A landscape with many peaks, sampled at points; each row gives a point and its height.
From any point a climber steps to the highest of the 5 points nearest to it. It stops when none of these is higher. Distance is the straight distance between rows; heights are no part of it.
J27: |  -4 | -70 | -30 | -58 |   9 |  -4 | -16 |  10 |  h=53.5
J781: |  32 | -13 | -11 | -58 |   0 |   2 | -44 |  46 |  h=41.9
J166: |   1 |   8 |  11 | -29 | -79 |  -8 |  62 |  24 |  h=55.5
J638: |   5 |  30 | -13 |  -5 |  53 |  35 | -82 |  37 |  h=57.5
J252: |  37 |  40 |  22 |  26 |  38 |   1 | -66 |   6 |  h=62.9
J838: |  18 | -17 | -11 | -37 |  15 |  -5 | -37 |  19 |  h=54.9
J666: |  17 |   2 |  18 |   3 | -13 | -22 |  17 | -16 |  h=34.9
J312: |  27 |  -6 |   0 | -56 | -36 | -19 |   2 |  25 |  h=45.9
J530: |  -6 |  30 |  40 |  67 |  -1 | -18 |  40 | -60 |  h=7.1
J318: | -42 |  35 | -48 | -25 |  63 |  84 | -79 |  38 |  h=48.5
J304: |  47 | -10 |  -4 | -80 | -42 |  -7 | -17 |  59 |  h=31.0
J106: | -16 |  31 | -28 |  -4 |  60 |  61 | -89 |  39 |  h=62.4
J211: |  36 |  14 |  -7 | -32 |  22 |  12 | -67 |  48 |  h=41.7
J607: | -29 |  -9 |  11 |  43 |  -5 | -15 |  60 | -56 |  h=16.6
J10: | -35 | -37 |  -8 |  -3 | -27 |  -7 |  75 | -32 |  h=36.0
J276: |   9 |  46 |  37 |  44 | -21 | -22 |  37 | -25 |  h=10.7
J172: |  10 | -38 | -11 | -52 | -20 | -20 |   7 |   8 |  h=54.7
J803: | -47 |  -8 |  -8 |  30 | -68 |  11 |  98 |  12 |  h=28.9
J135: |  -8 | -20 | -25 |  -4 |  55 |  19 | -62 |   6 |  h=35.1
J549: |   6 |  64 |  46 |  79 | -20 | -25 |  45 | -50 |  h=5.6
J296: |  35 |  25 |  21 |   3 | -14 | -26 |   1 |  -8 |  h=32.5
J160: |   4 |   1 |  13 |  31 |  45 | -14 | -23 | -42 |  h=24.8
J489: |  35 |   0 |   2 | -35 |  -8 | -16 | -24 |  24 |  h=41.5
J684: | -32 |  28 |  18 |  49 | -47 |   2 |  77 | -21 |  h=23.9
J33: |  -9 |  21 |  29 |  46 |  -1 | -13 |  49 | -50 |  h=9.8
J427: | -43 | -27 |   1 |  26 | -16 |  -5 |  68 | -50 |  h=25.1
J503: |   3 | -10 | -11 |  22 |  58 |   3 | -50 | -21 |  h=31.3
J932: |  -3 | -46 | -18 | -38 |   1 | -10 |   4 | -11 |  h=62.3
J673: |  -6 | -56 | -45 | -52 |  29 |  25 | -50 |  23 |  h=46.5
J16: |   1 |   1 |   4 |  44 |  65 |  -1 | -49 | -36 |  h=24.4
J56: | -27 |  -3 |   8 |  38 | -28 |  -9 |  71 | -38 |  h=23.4
J5: |   1 |  19 |  21 |  29 | -31 | -11 |  54 | -27 |  h=15.2
J724: | -22 | -27 |  -4 | -26 | -49 |  -8 |  64 |  -6 |  h=44.7
J874: | -61 |  10 |  -7 |  66 | -76 |  18 |  93 |  27 |  h=21.8
J960: |  23 | -35 | -29 | -70 |  -3 |   5 | -50 |  60 |  h=36.5
J813: | -44 |  22 |   5 |  44 | -83 |  13 |  91 |  34 |  h=22.1
J100: |   1 | -34 | -20 | -23 |  37 |  15 | -52 |   4 |  h=42.0
J552: | -18 | -20 |   9 |  40 |  46 | -22 |   8 | -65 |  h=22.2
J972: | -32 |   0 |   6 |  17 | -51 |  -7 |  77 | -11 |  h=34.6
J860: |  27 |  47 |  -3 |   6 |  51 |  34 | -91 |  44 |  h=65.9
J498: | -25 |   3 | -45 | -30 |  55 |  56 | -78 |  46 |  h=48.6
J625: |  23 |   2 |   2 |  -6 |  32 |  -1 | -44 |   6 |  h=44.8
J818: |  46 |   5 |   2 | -56 | -22 | -13 | -38 |  53 |  h=29.9
J134: |   4 |  -1 |  21 |  47 |  37 | -23 |   5 | -59 |  h=21.0
J578: |  -1 | -31 |  -5 |   8 |  26 | -15 |  -2 | -36 |  h=38.7
J23: |  -9 |  18 |  12 |   7 | -63 |  -4 |  76 |   8 |  h=40.5
J55: |   8 |  -3 | -22 | -31 |  39 |  29 | -75 |  44 |  h=46.1
J668: |  29 |   1 |  15 | -15 |   5 | -18 | -22 |   3 |  h=41.1
J519: |   1 |  -6 |   5 | -17 | -32 | -15 |  34 |   2 |  h=44.4
J197: |  30 |  26 |  32 |  27 |  11 | -23 | -10 | -34 |  h=25.4

Two climbers start at each pair of points below. Name the first point that both come to, or write never.
J312 / J160: J932
J10 / J296: J166
J530 / J549: J166
J211 / J304: never
J666 / J684: J166
J498 / J55: J860

For each start below, name the point where the climber stops.
J33: J166
J552: J932
J874: J166
J5: J166
J813: J166
J134: J932
